Points on a hilly landscape, in no order, each with its height.
From any point a climber takes the steepest step (rise divided by distance) to one of its 2 nearest points. It stops when none of these is higher. Distance is the straight distance between rows; heights are no part of it.
(88): [ 92 140 123 128 142 130  99 140 220 133 149 146 132 125 113 157 149 178
 142 134 131]  h=5.86
(1138): [139 199 162  92 141  94 147 135 146  76 145 166 156 123 190 123 140  73
 121 139 137]  h=3.41
(148): [ 93 160 108 133 106 146 140 121 115 115 151  37 164 159 169 152 160 111
 134 147 150]  h=5.19
(24): [148 121 141 129  58 114 157 132  84  90 130  38 131 115 153 125 125 104
  89 135 164]  h=4.72
(590): [117 178 134 104 124 150  80 151 164 121 129 116 145 158 114 140 134 130
 126 144 134]  h=4.43
(517): [128  99 135 128 111 136  96 157 162  97  67 181 173 139 100  80  53 140
 110  89 138]  h=3.96
(347): [155  74 121 127 150 143 141 154  80  54 139 113 127  92 131 184  89 131
 132 111 139]  h=2.90
(467): [179  90 109 129 116 156 168  79  98 156 150  94  74  98 132 132 161 165
 166  92 116]  h=3.98
(527): [122 166 120 138 125 150 127 108 105 175 129  92 122 153 124 101 140 106
 157 147 111]  h=2.59
(1009): [139  72 108 139 141  99 111 153 124  98  87 232 130 130 131 116  79 146
 112  92 145]  h=5.17
(1068): [140 129 154 123 106 100 159 138  86 149 129 107 130 113 127  88 113  87
  94 149 118]  h=5.81
(12): [120 129 134 117 144  95 138 125  96 101 161  87 127  97 167 188 152 156
 122 126 120]  h=3.39
(115): [107 172 151  88 173 145 171 164 214  72 159 142 160  93 138 132 130 146
 154 120 127]  h=4.40
(941): [140 102  96 136 111 208 106 102  79 158 118  83  61 136 138 155 159 138
 168  98 138]  h=6.85
(291): [ 88 191 110 127 123 147 145 125 153 134 177  57 167 143 170 124 158 112
 163 154 113]  h=4.92
(223): [159 108 119 101 160 110 156 111  78 206 140 121 134  97 138 112 155 160
  99 121 125]  h=5.01
(828): [116  89  87 149 185 154 156  92 125 166 146 144 109 102 122 141 154 179
 182 114 109]  h=4.55
(419): [140  87 130 104 182 101 152 130  91 126 159 120 147  77 153 178 131 174
 103 115 125]  h=3.83
(661): [108 133 122 118 170 154 154 177 227 112 178 116 172  94 118 137 110 175
 162 124 129]  h=4.12
(990): [124 110 142 102 158  88 143 121 119 198 128 135 184  90 151 114 131 167
  69 135 105]  h=4.46
(430): [102 167 107 134 125 163  99 118 155 117 112 169  54 188 105 128 148 136
 206 112 161]  h=6.86
(2): [148  90 105 164 115 166 125 129  90  62 115 114  73 134 113 173 117 117
 160  96 135]  h=5.28
(397): [109 109 152 152 118 139 158 129 186 130 141  69 182  89  76  97  93 129
 130 149  84]  h=0.42
(1110): [109 152 149 128 136 102 134 122 205  79 143 166 122 128 118 151 136 153
 142 136 113]  h=6.22
(1077): [116 171 143  80 192 120 142 135 184 111 152 178 172 112 154 138 153 146
 131 121 122]  h=4.73
(642): [171 113 142 108  91 121 106  92 133 166 152  43 122  87 123 150 179 181
  99 118 120]  h=1.16
(368): [132 110 136 103 157  91 116 146 134 157 112 201 175 122 158 118 109 133
  70 137 127]  h=3.95
(243): [138  86 139 142 154 110 162 133 129  42 146 156 126  99 118 169  81 133
 154 122 125]  h=2.52
(464): [141 129  89 150 127 178 124 100  64 172 112 120  70 155 124 113 147 105
 175  98 130]  h=7.16
(968): [133 113 126 139 139 132 133 124 123 185 103 142 169 137 103  70  99 117
 116 123 107]  h=3.22
(265): [111 188 125 117 159 144 143  98 171 192 146 160 147 151 124  79 158 121
 168 148  95]  h=2.80
(549): [148  92 119 117 116 129 145 163  50  61 137  91 125 108 172 170 102 109
 102 125 168]  h=3.34
(1125): [122 130 118  90 191 137 158 137 180 118 137 192 191 105 157 110 111 178
 139 121 119]  h=5.07
(939): [154 124 152  84 102  92 126 147  71 164 140  90 137 104 142 108 135 115
  58 141 142]  h=4.69
(678): [143 164  95 111 138 161 119 146  71 124 124 125 141 189 159 114 114  91
 145 134 156]  h=6.03
(1114): [119 119 157 160 111  62 173  97 139 153 120 165 106 117 107  97 131 114
 109 145  93]  h=5.56
(437): [133 169 119 129  97 143 140 142  77 134 120  92 153 180 157  88 114  57
 113 155 147]  h=6.59
(187): [110 144 134 157  85 122  61 106 132 129  98 115  64 162 110 172 159 127
 125 144 139]  h=6.50
(1013): [149 129 145  82 138 134  87 184  85 103 130 112 178 130 147 159  82  98
  80 144 156]  h=3.57
(914): [162 114 118 131  99 106 145 122  56 146 127 131  59 123 134 111 164 120
 109 120 141]  h=3.79
(200): [118 187 154 117 145  79 171 110 134 108 171 135 153 121 196 125 155  84
 133 147 100]  h=3.84
(1046): [109 130 161 119 131  93 116 119 168 161 123 127 180 111 123 124 125 139
  76 152  96]  h=3.73
(1031): [118  83 121 191 102 127 119 107 174  86  91 158 104 134  63 114  97 135
 154  88 113]  h=5.15
(228): [107 179 116 117 123 187  87 151 183 187 141  88 142 159  97  93 133 116
 161 145 137]  h=4.68
(216): [154  82 139 115 139 151 114 164  93 107 114 102 165 110 107 138  77 110
  98 119 138]  h=2.78
(960): [123 174 135 129  92  98  66 133 119 110 108 148  90 186 146 171 152 104
  92 149 148]  h=6.12
(846): [126 117 168 143 112  77 149 125 152  56 140 148 117 108 118 162  96 110
 126 143 118]  h=2.07
(1005): [128 135  91 155 127 170  85 104 101 135 107 153  66 180 102 123 139 106
 187  96 145]  h=6.95
(970): [130 135 154 111 137  96 170 139 102  95 165 114 161  95 162 141  97  95
 123 147 111]  h=6.00
(668): [108 148 121 115 133 138  69 124 180 202  91 167 167 160 124  99 141 160
 100 141 117]  h=5.46
(94): [138 133 118 154 143 110 186 103  78 175 134 153  98 136 114  63 127  89
 158 124  98]  h=4.75
(505): [126 104 127 175 120  92 171 101 116 173 101 176 107 129  98  56 120 104
 122 111 100]  h=5.12
(698): [135 123 119 119 141  94 118 138  68 169 117 185  83 147 134 122 154 111
  92 137 137]  h=3.43
(1119): [127  78 112 138 170 126 139 122 131 125 130 142 150  95 123 155 119 175
 129 120 116]  h=4.28
(486): [133 155 115 139 126  90 199 105  63 154 154 131  84 125 166  87 157 103
 145 150 113]  h=4.44
(463): [115 121 158 120 104 145  99 162 214  92  93 129 179 135  79 106  81 139
 102 130 131]  h=1.01
(683): [117 173 128 121 154  82 168 100  92 152 167 134 114 126 185 137 167 126
 139 147 103]  h=4.16
(164): [116 157 180 128  93  83 111 133 161  72 136 111 138 122 135 163 116 100
  94 152 117]  h=2.03
(56): [ 99 192 136 104 124 168  89 159 226 165 121 124 144 152  99 110 149 138
 130 138 147]  h=4.60
(244): [138 104 129 136 139 146 171 139 141  79 114 167 155 132  81  69  47 100
 170  81 134]  h=3.27
(515): [111 127 108 143 114 198  86 125 130 174 129  48 105 124 111 136 154 134
 158 134 132]  h=1.89
(427): [111  84 105 157 140 172 117  93 148 162 136 110  69 102 108 164 171 175
 173 114 125]  h=4.41
(251): [ 93 157 127 148  79 155  77  99 134 176 118  53  88 140 128 141 179 133
 134 154 136]  h=2.00
(707): [111 150 146 130 103 113  94  87 135 199 115  85  96 126 110 142 183 154
 107 145 116]  h=2.17
(702): [101 185 115 130 147 133 118  87 126 204 145 132 106 157 139 114 173 125
 167 158 104]  h=2.72
(90): [127 116 137 112 140  66  98 146 106 158 112 217 116 143 144 136 147 122
  54 144 136]  h=3.42
(1051): [111 129  88 138 148 175 101 103  88 145 140  99  79 140 158 173 171 150
 176 127 150]  h=6.64
(319): [123  97 110 121 162 168 127 141 125 116 166  59 141  76 131 191 143 175
 140 121 123]  h=5.05
(884): [127  69 125 160 117  72 129 135 112 105  99 228  88 129 113 112 114 117
 102 109 135]  h=5.63
(210): [118 103 146 137 120 154 130 158 195  83 135  92 177 107  72 116  77 133
 135 137 118]  h=0.71
(676): [111 108 149 164 107  92 127 115 205  73 106 176 112 132  88 134 107 151
 136 126 113]  h=5.64
(816): [149 100 121 137  89 127 167 123  83  61 147  43 118 103 166 173 137 137
 118 119 156]  h=3.90
(931): [105 181 106 131 116 137 113 122 145  65 134 143  89 183 158 165 153 133
 176 134 163]  h=5.68
(29): [140 151 127  81 149 151  60 167 114 126 116 132 162 166 127 150 112 123
  97 135 153]  h=4.13
(118): [126 114 117 130 141 155 131 144 163 112 105 159 171 141  91  79  75 136
 148  99 129]  h=3.62
(93): [158  60 142 128 115 118 132 149  91 130 101 129 131  94 108 128  98 128
  71 111 142]  h=2.08
(1157): [121 101  97 137 181 160 161 121 126 112 175 100 121  83 125 170 143 173
 185 125 112]  h=4.71
(443): [143  90 117 159 104 145 146  74 118 132 127 114  40 105 113 166 172 166
 165  95 119]  h=4.24
(896): [130  83 111 146 143 122  98 130 141 124  90 178 138 133 119 130 104 166
 112 110 130]  h=4.74
(825): [138 118 140 144 124 111 177 116  95  95 145  94 115  99 134 134 112 119
 139 136 112]  h=5.29
(49): [129 165 123 115 149 145 128 115 150 202 106 172 170 170 112  47 120 112
 133 131 106]  h=2.94
(875): [143  94 137 102 138 107 113 169 108 133 106 207 163 133 130 100  81  93
  88 126 151]  h=4.58
(1049): [137  97 155  99 133  89 187 153  79 131 152 147 155  75 138 108  92  87
 100 147 127]  h=7.02
(588): [120 103 156 170  92  63 130 118 153 118  93 202  98 142  99 103 112 104
 100 128 115]  h=6.20
(68): [155 106  99 153 101 169 160 124  63 104 121  81  89 133 140 132 126 104
 155 103 141]  h=4.88
(65): [152  85 122 101 148 121 127 178  56 110 130 174 125 129 131 125  96  91
 102 126 154]  h=5.23
(342): [124 174 110 118 136 111  94 129 103 106 131 168  94 179 171 173 154 122
 133 138 151]  h=5.82
(17): [141 121 119 142 135 155 145 128  97 146 116 107 139 139  95  85  97  89
 149 121 111]  h=2.87
(738): [101 108 121 142 149 144 112 145 183 108 163  93 140  93 104 180 134 172
 144 136 121]  h=5.51
(418): [125 148 190 118 105  75 127 124 179 135 118 160 169 115 128 112 117  86
  70 157 106]  h=2.86
(595): [137 128 143  98 129  61 118 138  78 125 148 110 104 103 174 180 169 155
  80 125 139]  h=2.93
(79): [ 97 212 110 113 121 180 105 141 169 161 159  79 155 168 152 109 157 109
 165 157 138]  h=4.78
(220): [128  65 135 181  90 111 108 133 150  90  74 167 137 116  88  96  63 121
 105  86 120]  h=4.57
(656): [135 158 193 105 104 114 141 135 198  93 102 156 177 117 108  93  91  81
 102 141 124]  h=1.95
(811): [137 145 139 115 114  79 126 103 100 176 141  95 105 112 146 147 182 154
  96 133 123]  h=2.46
(685): [131 207 181 100  93 103 110 139 174  68 115 140 146 143 160 129 135  71
  96 148 140]  h=2.79
(961): [196  89 106 122  74 142 154 126  56 121 141  93  75 116 151 108 154 120
 119 101 148]  h=4.29
(155): [141 120 105 112 172 145 105 125  83 186 122 134 129 138 135 145 145 147
 122 125 132]  h=5.39
(415): [138 124 123 175  80 139 187 102  96  91 129  57  96 120 128 114 123 103
 158 130 123]  h=4.76
(893): [131 129  93 164 113 132 117 119  94  60 120 142  60 169 149 182 140 123
 169 123 158]  h=5.53
(232): [124 158 125 134  77 135 156 119  83 140 127  36 148 157 156 110 142  87
 104 150 152]  h=5.79
(234): [153 113 131 127  90 177 113  92 125 188 124  39 107 104 102 120 164 151
 130 119 121]  h=1.67
(915): [132 161 166  99 109 157 129 154 177  97 107 121 173 149  86  84  75  91
 128 134 129]  h=1.36
(728): [117 109 106 130 143 158  72 122 135 203  96 133 147 143 109 129 144 163
 109 128 125]  h=5.25
(25): [ 96 151 123 129 134 127 104 129 222 157 109 177 155 134 125 103 144 183
 125 134 110]  h=5.65
(19): [108 150 127 138 123 126  81 111 170 112 118 158  82 164  99 160 152 146
 154 135 135]  h=6.74
(6): [144  91 117 158 148 162 161 131 124  70 134 121 131 119  78 109  71 113
 185  98 119]  h=2.91
(566): [104 123 104 113 173 128  99 146 192 154 128 178 180 110 156 128 131 208
 124 132 112]  h=5.40
(466): [153 124  97 110 176 150 117 150  75 132 126 161 131 158 126 133 111 114
 146 117 145]  h=5.71

Two climbers start at each pair of points below. Name the first point that both come to, or write -.
(915), (1013) => (437)
(234), (642) => (811)
(29), (463) => (437)
(397), (216) => (437)
(164), (210) => -

Call two points neighbours if one is among the 2 nearest of the other. Go from one point of each pair to the other, from neighbour to neighbour, staying as high as possible. Name the lowest point that can't be avoided.
(1049), (588) => (811)
(1049), (437) => (427)
(1049), (464) => (415)
(1110), (437) => (728)
